The views of a scene show one set of named points, each view turned or mirrored, and shifted as a whole, with a little noise and some points left out.

Scene 1
View 1
dof: 5	3	-10	-2	-16	-18	-10	-14	23	-6	13	-6	14	-8	0	0	5	-18	18	1	9	16	-7	1	-7	10	2	-18
gupep: 6	0	-8	9	-17	-15	5	-1	-2	-10	-4	-6	12	9	-10	3	18	-5	8	-1	9	8	-14	6	-19	13	3	-18
nozok: 11	-5	-3	-2	-3	-2	2	5	-15	13	-7	4	6	9	7	12	4	5	2	-8	0	-1	-16	11	-4	-1	5	-15
todob: 3	2	-9	-3	-18	-23	-9	-18	28	-11	21	-7	12	-11	-3	-2	9	-21	20	-1	12	19	-4	-2	-9	12	0	-16
par: 5	-3	-7	-27	-4	-13	-27	-29	43	12	41	1	6	-31	23	4	-15	-24	27	-8	4	18	3	-1	19	-3	-3	-9
nuzab: 11	4	-10	-17	2	-1	-27	-11	18	22	1	-1	13	-11	21	8	-21	-11	13	0	-5	11	-14	5	14	-5	3	-21
puv: 7	-2	-6	4	-16	-16	5	-5	3	-9	5	-3	9	4	-6	4	15	-7	9	-5	10	9	-10	4	-15	11	3	-14
mumut: 4	-6	-4	7	-21	-22	16	-5	1	-16	14	-1	4	4	-12	2	26	-6	10	-9	13	9	-5	5	-19	14	2	-8
falav: 7	-5	-3	10	-15	-12	15	5	-16	-6	-4	0	5	15	-8	7	22	3	2	-7	8	2	-13	10	-20	11	5	-13
Bil: 8	-8	0	-2	-6	-7	11	3	-15	6	5	6	0	7	3	12	13	4	3	-12	2	0	-10	11	-7	1	4	-8
rofum: 1	-14	2	0	-19	-24	20	-11	4	-16	36	6	-5	-4	-6	5	30	-9	14	-18	15	8	5	4	-14	10	-1	1
pebi: 9	-3	-3	7	-10	-6	11	9	-21	2	-13	1	7	16	-4	10	15	7	0	-5	4	-1	-18	12	-15	6	6	-16
zatos: 12	-2	-4	6	-7	-3	9	11	-24	7	-19	1	7	19	-1	11	10	9	-3	-5	2	-3	-21	13	-13	4	6	-17
Bepe: 10	-9	1	12	-12	-8	26	12	-33	-4	-10	6	0	23	-9	12	28	12	-4	-12	6	-5	-16	13	-22	8	6	-9
tolak: 12	-2	-5	8	-6	0	10	14	-30	9	-25	2	9	22	0	13	10	12	-5	-5	0	-5	-24	15	-13	2	8	-18
View 2
nozok: -3	14	-5	8	-1	12	-5	-9	-16	7	18	0	5	-21	2	4	-34	15	-11	-12	-5	15	8	9	-16	3	-3	9
todob: 5	6	8	10	-14	-3	27	-2	9	27	-2	3	13	-9	3	11	-7	-21	-14	-10	7	10	-3	7	1	-14	-1	4
puv: 11	13	6	10	-5	4	10	-9	-1	19	8	2	3	-17	5	11	-14	-8	-4	-16	-2	14	4	15	0	-11	-2	6
pebi: 10	17	-2	8	4	12	-10	-13	-17	7	20	-1	-2	-25	7	9	-26	12	2	-19	-10	18	13	18	-7	-1	-4	11
rofum: 6	27	18	27	-17	9	23	-23	6	20	-2	8	-17	-12	10	16	-16	-20	-7	-12	-1	19	-14	32	-6	-15	7	2
gupep: 16	13	4	8	0	5	5	-9	-4	18	12	0	3	-20	7	12	-10	-5	2	-20	-6	14	11	14	3	-10	-5	9
mumut: 14	20	12	17	-7	8	14	-18	2	20	5	4	-9	-17	11	16	-11	-13	1	-17	-4	17	-2	25	1	-14	1	5
dof: 3	3	4	7	-13	-3	24	2	6	25	0	2	17	-10	2	10	-9	-18	-16	-11	7	9	-1	3	-1	-13	-2	5
nuzab: -19	-6	-10	0	-16	-3	16	12	-3	19	5	-1	36	-10	-8	-1	-28	0	-37	-1	11	6	1	-14	-17	1	-4	5
falav: 14	20	5	13	2	12	-3	-17	-11	11	15	0	-7	-23	9	12	-19	4	4	-20	-10	17	10	22	-3	-6	-2	10
tolak: 9	15	-8	6	9	15	-20	-12	-24	1	27	-3	1	-29	5	6	-33	23	2	-20	-14	17	19	14	-10	4	-8	12
View 3
rofum: -22	33	13	2	5	-13	-14	45	-7	-22	-9	-26	18	12	2	-7	-7	20	-11	-2	7	4	-15	-27	2	-16	1	1
pebi: -14	3	4	-10	3	2	-5	10	11	-11	8	-19	2	3	-8	-22	-5	2	0	-2	12	7	12	-10	-15	-5	6	-25
nuzab: -14	9	4	8	13	11	19	-2	13	-2	14	15	7	-4	5	-4	-17	-22	-25	-27	3	13	-22	-7	14	13	-25	11
puv: -11	16	10	7	1	-2	-7	13	2	-8	2	-19	10	7	-4	-11	-6	5	0	-5	2	5	-13	-15	-6	-9	-2	-7
gupep: -9	12	10	7	-2	0	-9	7	4	-6	5	-22	8	7	-6	-14	-5	6	7	-1	0	4	-8	-13	-11	-11	0	-14
par: -23	31	10	17	17	0	18	23	2	-10	3	15	18	1	15	8	-21	-13	-38	-32	1	12	-43	-18	31	8	-33	35
Bil: -21	10	4	-12	8	0	-2	24	9	-17	5	-13	6	2	-3	-17	-9	3	-14	-7	15	9	8	-14	-5	-2	2	-15
mumut: -16	22	11	2	1	-8	-12	28	-2	-15	-2	-26	13	10	-2	-12	-5	15	-2	-1	5	3	-9	-20	-6	-15	2	-8
dof: -11	21	13	18	3	-1	0	8	1	-4	4	-8	13	6	2	-3	-10	-1	-6	-14	-5	6	-30	-16	6	-6	-16	9
falav: -14	9	7	-5	1	-2	-10	16	5	-13	3	-26	6	6	-8	-18	-3	10	2	1	9	5	6	-14	-15	-11	7	-23
nozok: -18	3	2	-13	8	5	4	12	14	-12	10	-7	2	0	-5	-19	-8	-6	-13	-11	14	10	10	-8	-7	3	0	-19
tolak: -15	-6	0	-18	3	7	-3	3	17	-10	13	-16	-2	1	-11	-26	-4	-3	-1	-3	15	8	23	-5	-19	0	8	-35
Bepe: -17	5	4	-18	2	-2	-14	23	8	-18	3	-29	4	6	-10	-26	-3	12	3	5	16	5	23	-13	-21	-11	16	-35
zatos: -13	-2	1	-13	3	5	-3	6	13	-10	12	-16	0	1	-9	-24	-5	-1	-2	-3	13	8	16	-6	-16	-2	7	-30
todob: -11	27	16	23	2	-3	-2	13	-3	-5	1	-12	17	8	3	0	-10	3	-6	-13	-7	4	-37	-18	8	-9	-16	14
View 4
par: -5	-6	-2	0	-13	8	29	-24	-31	23	-2	4	0	-19	-21	-15	-18	-12	11	-18	30	3	14	-15	-19	-17	-19	47
dof: -5	8	-10	-18	-13	-4	10	-7	-10	13	4	4	-5	-3	-9	-10	-7	1	-4	-12	7	-5	-2	5	-8	-1	-10	15
Bil: 8	5	-18	12	-13	-16	19	-2	22	-10	-7	12	5	-2	7	-17	-4	2	12	10	-2	-14	-7	-6	1	-4	8	1
nuzab: -7	7	9	2	6	-9	22	-14	-14	17	7	4	6	-26	-10	-5	-9	-4	3	7	6	4	18	-12	-2	-14	-4	33
zatos: 5	15	-12	8	-3	-25	12	6	29	-12	1	11	6	-4	13	-11	1	8	4	21	-16	-14	-6	0	11	0	17	-9
tolak: 6	17	-11	11	0	-29	11	8	35	-15	1	12	8	-5	15	-9	3	10	6	27	-21	-14	-5	-1	14	0	21	-12
puv: 1	10	-18	-10	-15	-11	9	0	9	0	0	8	-4	4	1	-13	-4	4	1	-5	-1	-13	-9	5	-1	2	0	-1
todob: -4	6	-14	-22	-17	1	10	-7	-13	14	3	4	-8	2	-11	-12	-10	0	-4	-20	11	-7	-4	6	-10	0	-14	14
Bepe: 12	12	-27	9	-17	-24	11	9	40	-22	-7	13	2	10	17	-18	1	10	9	15	-15	-22	-20	2	8	4	18	-21
gupep: 0	13	-17	-14	-11	-15	5	4	13	-1	2	7	-4	5	4	-10	-1	8	-4	-1	-8	-13	-11	10	3	5	2	-7
View 5
zatos: 5	7	-5	-5	-5	12	-14	1	1	17	0	7	6	11	-26	-18	3	24	-6	-6	1	-11	-14	-4	-5	8	11	-3
todob: 13	2	23	-7	-18	-13	5	10	-15	-24	-11	3	17	20	4	19	22	-11	1	-17	-17	-1	-17	-17	-10	-11	-19	-7
gupep: 10	9	-3	-4	-12	-3	-12	5	-6	-4	-4	2	14	21	-14	-2	9	8	-3	0	-10	3	-14	-7	-4	6	3	-2
tolak: 4	9	-7	-3	-3	15	-18	0	4	22	2	8	4	10	-30	-23	1	27	-6	-5	3	-13	-14	-1	-4	9	15	-4
Bepe: 9	10	-19	-14	-5	4	-16	-2	-2	10	-8	-1	10	13	-26	-25	-7	29	-6	13	-1	6	-15	-2	1	15	10	2
pebi: 7	7	-6	-6	-7	7	-14	1	0	11	-2	5	8	14	-23	-16	3	21	-5	-2	-2	-5	-14	-4	-3	8	8	-2
par: 14	-13	56	-21	-13	-9	30	7	-20	-21	-23	10	6	-2	11	15	25	-8	4	-42	-6	-24	-21	-24	-16	-33	-41	-15
Bil: 10	1	4	-20	-6	3	-2	-1	-6	4	-13	4	8	6	-17	-18	0	21	-3	-6	2	-6	-17	-9	-3	1	-5	-3
falav: 10	6	-8	-12	-7	0	-12	1	-4	3	-9	1	12	14	-20	-14	0	19	-4	3	-4	2	-16	-7	-1	8	3	-1
rofum: 18	3	2	-30	-14	-19	6	0	-18	-26	-28	-6	20	14	-2	-5	1	7	1	8	-10	17	-18	-17	1	0	-22	2
dof: 12	1	24	-4	-16	-7	3	9	-11	-15	-7	5	15	18	1	14	22	-6	-1	-20	-14	-7	-18	-15	-10	-10	-14	-8
mumut: 14	7	-1	-15	-14	-13	-5	3	-12	-17	-14	-3	19	19	-6	-1	7	6	0	5	-12	13	-17	-12	-1	5	-8	0
nozok: 7	2	9	-10	-4	10	-4	1	-2	12	-7	8	4	5	-21	-17	4	21	-4	-14	4	-16	-16	-7	-7	-1	0	-5

Which points are out of place in each view (at most two, in the order of its rows)? Write - if all are in place.
view 1 | nuzab
view 2 | todob
view 3 | mumut
view 4 | -
view 5 | gupep, falav

Scene 2
View 1
Fot: -11	-6	-22	26	-11	25	18	-20	7	-7	-7	21	-29	21	2	-12	-15	15	7	4	14	-12	-16	2	-9	0	-7	0
bigir: -9	-6	4	13	-12	4	16	-16	-1	4	-16	0	-20	5	-3	-10	-4	6	1	2	5	1	-12	18	5	-10	-5	-7
Lal: -13	-7	-4	22	-11	-6	19	-11	-8	13	-13	-3	-23	3	-1	1	9	5	4	-10	0	4	-4	3	-4	-8	9	11
bona: 5	-7	9	4	-7	18	-18	-24	22	-11	0	-1	-17	-1	-8	-25	-6	9	-6	17	7	-1	-7	25	14	1	-13	1
rona: 3	-7	16	4	-7	-1	-13	-18	11	2	-5	-13	-14	-10	-9	-15	8	3	-7	7	-1	7	0	24	14	-5	-1	7
Voz: -1	-7	17	7	-7	-11	-7	-13	3	11	-7	-18	-15	-13	-7	-7	17	0	-6	-2	-4	11	3	18	11	-7	6	13
fup: -13	-5	-11	22	-14	14	25	-17	-2	1	-17	12	-25	16	0	-8	-12	10	6	0	10	-5	-16	10	-3	-8	-7	-7
gadob: 1	-8	1	14	-5	-3	-13	-15	9	6	4	-9	-19	-8	-4	-7	19	3	-4	-3	-3	6	7	4	2	0	11	28
kas: -2	-7	20	5	-9	-9	-3	-15	3	9	-11	-17	-13	-11	-8	-9	11	1	-6	2	-3	10	-1	24	14	-9	1	4
Vedis: -4	-7	-10	19	-7	14	-3	-19	12	-4	1	6	-24	7	-1	-13	0	9	1	4	7	-3	-4	4	-2	2	0	14
ner: 0	-7	-3	12	-7	15	-8	-20	15	-5	0	3	-21	3	-4	-17	-2	9	-2	9	6	-2	-6	13	4	1	-5	8
Gor: -15	-5	-17	24	-14	21	28	-19	0	-3	-16	20	-27	22	2	-11	-19	13	9	3	14	-10	-20	7	-6	-6	-9	-10
tege: -5	-7	12	9	-10	-8	2	-14	0	10	-11	-12	-16	-7	-6	-6	11	2	-3	-2	-2	8	-2	17	8	-8	4	7
vibo: 0	-8	17	6	-7	-15	-10	-13	2	13	-5	-22	-13	-16	-7	-5	23	-1	-6	-4	-6	13	7	16	10	-7	10	18
Nifol: -4	-6	-10	17	-8	19	-1	-21	13	-7	-2	9	-24	9	-1	-15	-5	11	1	7	8	-5	-8	8	0	1	-4	8
fitag: -2	-6	8	8	-10	12	-2	-21	11	-5	-9	0	-18	1	-6	-19	-7	8	-3	12	7	0	-10	24	11	-5	-11	-5
Rimi: -8	-6	5	13	-11	-1	10	-15	-1	7	-13	-4	-19	1	-3	-7	3	5	1	-1	2	3	-7	15	5	-9	0	1
diged: 2	-7	6	11	-5	-2	-18	-17	12	4	4	-12	-18	-10	-6	-10	17	3	-5	1	-2	6	6	10	6	0	7	24
View 2
ner: -1	15	15	6	-13	-3	5	-1	2	-6	-3	20	-6	-7	20	-1	-2	-5	1	-11	13	2	4	7	-20	10	2	9
kas: -3	16	8	-5	-22	2	-4	2	9	-9	9	12	22	1	2	5	1	-6	16	1	7	0	-3	8	-17	-7	-5	11
gadob: 14	23	16	3	-8	8	-4	-9	14	0	3	35	7	12	5	9	1	4	14	-9	4	-6	-9	10	-20	-1	8	12
tege: -1	18	8	1	-18	6	-7	-3	12	-6	6	14	20	1	-1	5	-2	-1	15	1	4	-3	-4	10	-17	-7	-3	9
diged: 13	22	17	-2	-12	5	1	-5	10	-4	7	34	10	12	9	10	2	-1	15	-10	8	-3	-7	9	-19	0	7	15
Fot: -12	12	10	29	-2	-1	-4	-7	7	-1	-21	7	-26	-25	17	-14	-14	2	-18	-12	7	-2	12	10	-25	18	3	-7
Lal: -2	19	4	16	-6	12	-18	-12	20	1	-5	11	8	-4	-7	-2	-10	8	4	2	-4	-10	-4	14	-21	-4	0	-3
Vedis: 2	17	14	14	-6	1	0	-6	7	-2	-8	23	-12	-6	15	-2	-5	0	-3	-13	8	-2	2	10	-22	11	7	4
Gor: -21	9	4	29	-6	-2	-8	-5	6	-4	-20	-4	-19	-30	12	-18	-15	0	-18	-4	5	-2	13	11	-23	14	-3	-10
vibo: 10	22	11	-7	-18	9	-7	-4	14	-5	13	26	27	14	-4	12	2	0	23	0	3	-4	-11	11	-16	-11	1	15
fup: -19	11	3	23	-9	0	-10	-5	9	-4	-14	-3	-8	-24	7	-13	-13	1	-11	-1	4	-4	9	11	-23	7	-4	-7
rona: 4	17	14	-9	-22	-1	5	4	4	-10	12	23	16	6	11	9	4	-9	18	-5	12	2	-4	6	-16	-3	0	17
bigir: -15	12	4	10	-17	0	-8	-1	7	-7	-3	0	7	-15	5	-6	-7	-4	1	2	6	-1	5	10	-19	1	-6	0
Rimi: -8	14	6	8	-15	3	-8	-3	11	-6	0	7	10	-8	2	-2	-5	-2	6	1	4	-3	0	11	-18	-2	-3	3
bona: -4	13	17	-4	-22	-11	15	10	-6	-13	4	19	-2	-7	28	1	3	-14	6	-13	20	9	6	3	-17	10	-1	16
fitag: -10	12	11	2	-21	-6	6	6	-1	-12	1	9	3	-12	18	-2	-1	-11	3	-5	14	4	6	5	-18	6	-4	9
Voz: 5	20	10	-6	-19	6	-5	-2	12	-6	12	21	24	9	-1	9	2	-3	21	0	5	-3	-8	10	-16	-10	-1	13
View 3
bona: -1	4	0	13	-12	-10	-13	-1	7	-17	13	21	19	25	9	9	20	6	-11	10	-6	-16	-1	11	14	9	7	-2
Lal: 9	-23	-7	9	-4	-15	5	-5	11	14	2	2	12	-3	-5	-15	5	-1	11	-10	-29	-10	1	27	8	-27	-9	-1
gadob: -1	-28	-8	11	-3	-9	-4	0	3	-2	11	23	25	-11	7	4	21	2	-5	0	-24	-13	8	34	17	-17	-10	-2
Vedis: 4	-13	3	12	-5	-18	9	1	11	0	12	18	22	13	8	-1	21	-4	3	-9	-6	-7	-1	20	9	-10	-4	2
rona: 0	-8	-9	11	-10	-4	-21	-4	3	-10	7	16	16	4	3	5	15	11	-10	12	-25	-19	5	22	18	-4	2	-5
vibo: 0	-22	-14	11	-6	-3	-18	-4	2	-3	5	15	17	-14	1	1	12	10	-7	8	-36	-18	9	32	20	-18	-6	-6
Fot: 10	-4	11	11	-7	-28	25	1	19	7	10	7	16	32	4	-13	14	-11	15	-20	4	-2	-11	9	-2	-10	-2	5
Nifol: 4	-7	5	11	-7	-19	9	1	13	-2	12	16	20	21	7	-2	19	-4	3	-8	-3	-7	-4	15	6	-5	-1	2
Voz: 1	-18	-15	10	-7	-3	-19	-5	2	-3	4	12	15	-11	0	1	10	11	-7	10	-36	-18	7	30	19	-15	-3	-5
Gor: 13	1	10	11	-8	-27	20	-4	20	11	5	-3	10	35	-3	-19	5	-8	19	-19	-2	-4	-13	4	-3	-12	1	4
bigir: 8	-2	-3	11	-9	-15	-4	-7	12	4	2	-1	8	17	-5	-13	3	4	7	-2	-21	-12	-4	12	7	-12	2	-1
diged: -2	-23	-8	10	-5	-7	-9	0	3	-7	12	24	24	-8	8	7	22	5	-9	5	-23	-15	8	32	18	-13	-6	-3
tege: 4	-17	-12	10	-6	-7	-12	-6	6	2	3	6	13	-5	-3	-6	7	7	-1	4	-34	-16	5	27	15	-18	-4	-5
Rimi: 7	-9	-6	10	-9	-12	-5	-6	9	4	3	3	10	8	-4	-10	6	4	5	-1	-25	-13	-1	19	10	-14	-1	-2
fitag: 4	4	0	12	-12	-12	-10	-4	10	-8	8	10	13	24	1	-1	12	6	-3	5	-12	-15	-2	10	11	0	6	-2
fup: 13	-3	4	11	-8	-23	13	-5	18	10	3	-4	7	25	-4	-18	4	-4	16	-14	-11	-6	-9	8	0	-14	0	2
kas: 3	-9	-12	10	-10	-4	-20	-6	5	-4	3	7	11	1	-3	-3	7	11	-5	10	-33	-19	4	22	16	-11	2	-6
View 4
ner: -2	-9	-16	-13	-9	4	26	1	8	-8	-4	2	-2	-4	2	2	13	13	-19	7	15	-4	4	-5	-5	-6	4	-10
fitag: -3	-16	-17	-13	-10	3	26	-5	7	-8	9	8	-4	-17	6	6	12	6	-16	5	19	-1	6	-6	0	-16	5	-11
fup: 16	-8	-19	-3	-5	-8	0	2	-8	0	7	2	0	-8	2	7	26	-8	-3	-1	8	3	-7	-6	11	-2	10	-15
Lal: 12	7	-9	12	-9	2	9	16	-2	7	-10	6	12	-2	13	8	17	-9	-7	0	10	18	7	11	5	8	-16	-7
rona: -10	-9	-11	-5	-14	14	38	2	14	-6	1	13	3	-17	14	6	2	8	-22	6	24	7	16	4	-6	-15	-12	-5
tege: -1	-4	-9	5	-12	10	28	7	7	1	-1	13	8	-15	16	9	7	-3	-14	3	20	15	14	9	0	-9	-17	-4
Fot: 15	-6	-21	-12	-3	-11	-1	2	-7	-4	-2	-8	-4	4	-7	1	30	4	-8	3	4	-7	-12	-11	5	5	18	-17
bona: -10	-18	-17	-20	-11	7	38	-7	14	-13	5	7	-6	-14	3	2	7	17	-24	8	21	-8	8	-8	-7	-19	6	-11
Nifol: 4	-6	-18	-13	-7	-1	18	2	3	-7	-5	-2	-2	1	-1	0	19	11	-17	5	11	-5	0	-6	-3	-1	8	-12
gadob: -3	7	-8	1	-12	14	32	14	12	-1	-19	5	10	3	11	2	6	12	-23	8	16	9	15	11	-10	4	-19	-2
diged: -7	2	-9	-3	-13	15	37	11	14	-4	-15	7	8	-2	11	3	3	14	-24	8	19	7	17	9	-11	-2	-17	-2
vibo: -8	2	-5	8	-15	18	38	13	13	0	-10	15	13	-13	20	8	0	3	-21	6	23	19	23	16	-6	-7	-28	0
bigir: 6	-11	-15	-1	-9	-1	13	0	-1	0	8	9	2	-17	9	10	18	-7	-8	0	15	9	3	-1	7	-10	-1	-11
Rimi: 4	-5	-13	2	-10	3	18	4	2	0	3	10	5	-15	11	8	13	-5	-10	2	16	12	8	3	5	-7	-8	-8
View 5
Nifol: -8	-8	-6	13	-6	-24	-6	-8	6	-2	-1	-13	6	2	1	5	-7	19	-20	-15	-11	8	-8	8	-7	-13	0	-15
vibo: 4	3	6	18	6	-10	10	-9	7	-1	7	-30	-2	-7	-23	-8	-1	-4	-5	25	-6	-18	-8	-3	-6	12	-10	11
tege: 4	-3	1	19	0	-13	8	-15	4	1	12	-26	1	-10	-11	-2	-2	0	-13	14	-9	-7	-16	-1	0	3	-8	6
Voz: 4	0	4	20	3	-12	9	-10	7	1	9	-29	0	-8	-20	-7	0	-3	-7	19	-8	-15	-11	-2	-3	9	-10	8
Rimi: 5	-8	-3	17	-4	-17	4	-18	2	-1	14	-22	4	-10	-2	4	-4	6	-21	5	-10	1	-19	1	3	-3	-5	1
bigir: 5	-11	-5	19	-8	-18	3	-21	2	3	17	-21	6	-11	4	7	-4	8	-24	-3	-13	6	-24	3	7	-8	-5	-3
gadob: -4	2	3	8	6	-17	2	-5	5	-10	-6	-23	-1	2	-18	-3	-5	9	-9	15	-3	-12	1	1	-16	8	-6	2
fitag: -4	-8	-5	29	-10	-19	-1	-9	11	12	10	-18	5	-5	-4	-3	-1	4	-15	-14	-16	2	-15	5	6	-12	-5	-13
rona: -2	-2	0	28	-3	-14	5	-6	12	10	8	-26	1	-5	-19	-11	2	-5	-6	3	-13	-11	-9	1	0	1	-8	-3
fup: 4	-16	-10	10	-10	-24	-3	-24	-2	-5	15	-12	9	-8	17	17	-8	20	-33	-10	-11	17	-25	6	4	-16	-1	-8
diged: -6	2	3	14	5	-16	2	-2	9	-3	-4	-24	0	1	-21	-7	-2	5	-6	11	-7	-14	1	2	-12	6	-6	0
Vedis: -7	-6	-4	9	-3	-23	-6	-8	4	-6	-3	-13	5	3	-1	5	-8	19	-19	-9	-8	5	-5	7	-10	-8	-2	-11
ner: -8	-6	-5	19	-6	-22	-4	-6	9	3	0	-16	4	1	-6	-1	-3	12	-15	-13	-12	1	-6	6	-5	-11	-2	-14
bona: -12	-5	-4	33	-9	-19	-3	0	17	16	2	-17	4	1	-13	-11	1	3	-7	-21	-18	-3	-7	7	2	-12	-4	-19
Gor: 1	-18	-12	9	-12	-28	-7	-24	-3	-5	12	-8	10	-6	22	20	-10	26	-38	-19	-12	24	-24	8	3	-22	2	-14
Lal: 9	-6	-2	2	2	-19	5	-23	-6	-15	11	-22	4	-9	2	12	-8	15	-25	17	-3	2	-18	0	-5	3	-5	9
Fot: -4	-16	-11	5	-10	-29	-10	-17	-1	-9	3	-7	10	1	18	18	-11	31	-34	-22	-10	21	-15	10	-5	-21	3	-18
kas: 4	-3	1	25	-3	-13	8	-13	8	7	13	-27	1	-10	-14	-6	1	-4	-11	11	-11	-10	-16	-1	4	3	-8	4

Which points are out of place in each view (at most two, in the order of its rows)? Write - if all are in place.
view 1 | kas
view 2 | rona
view 3 | vibo, tege
view 4 | Lal
view 5 | -
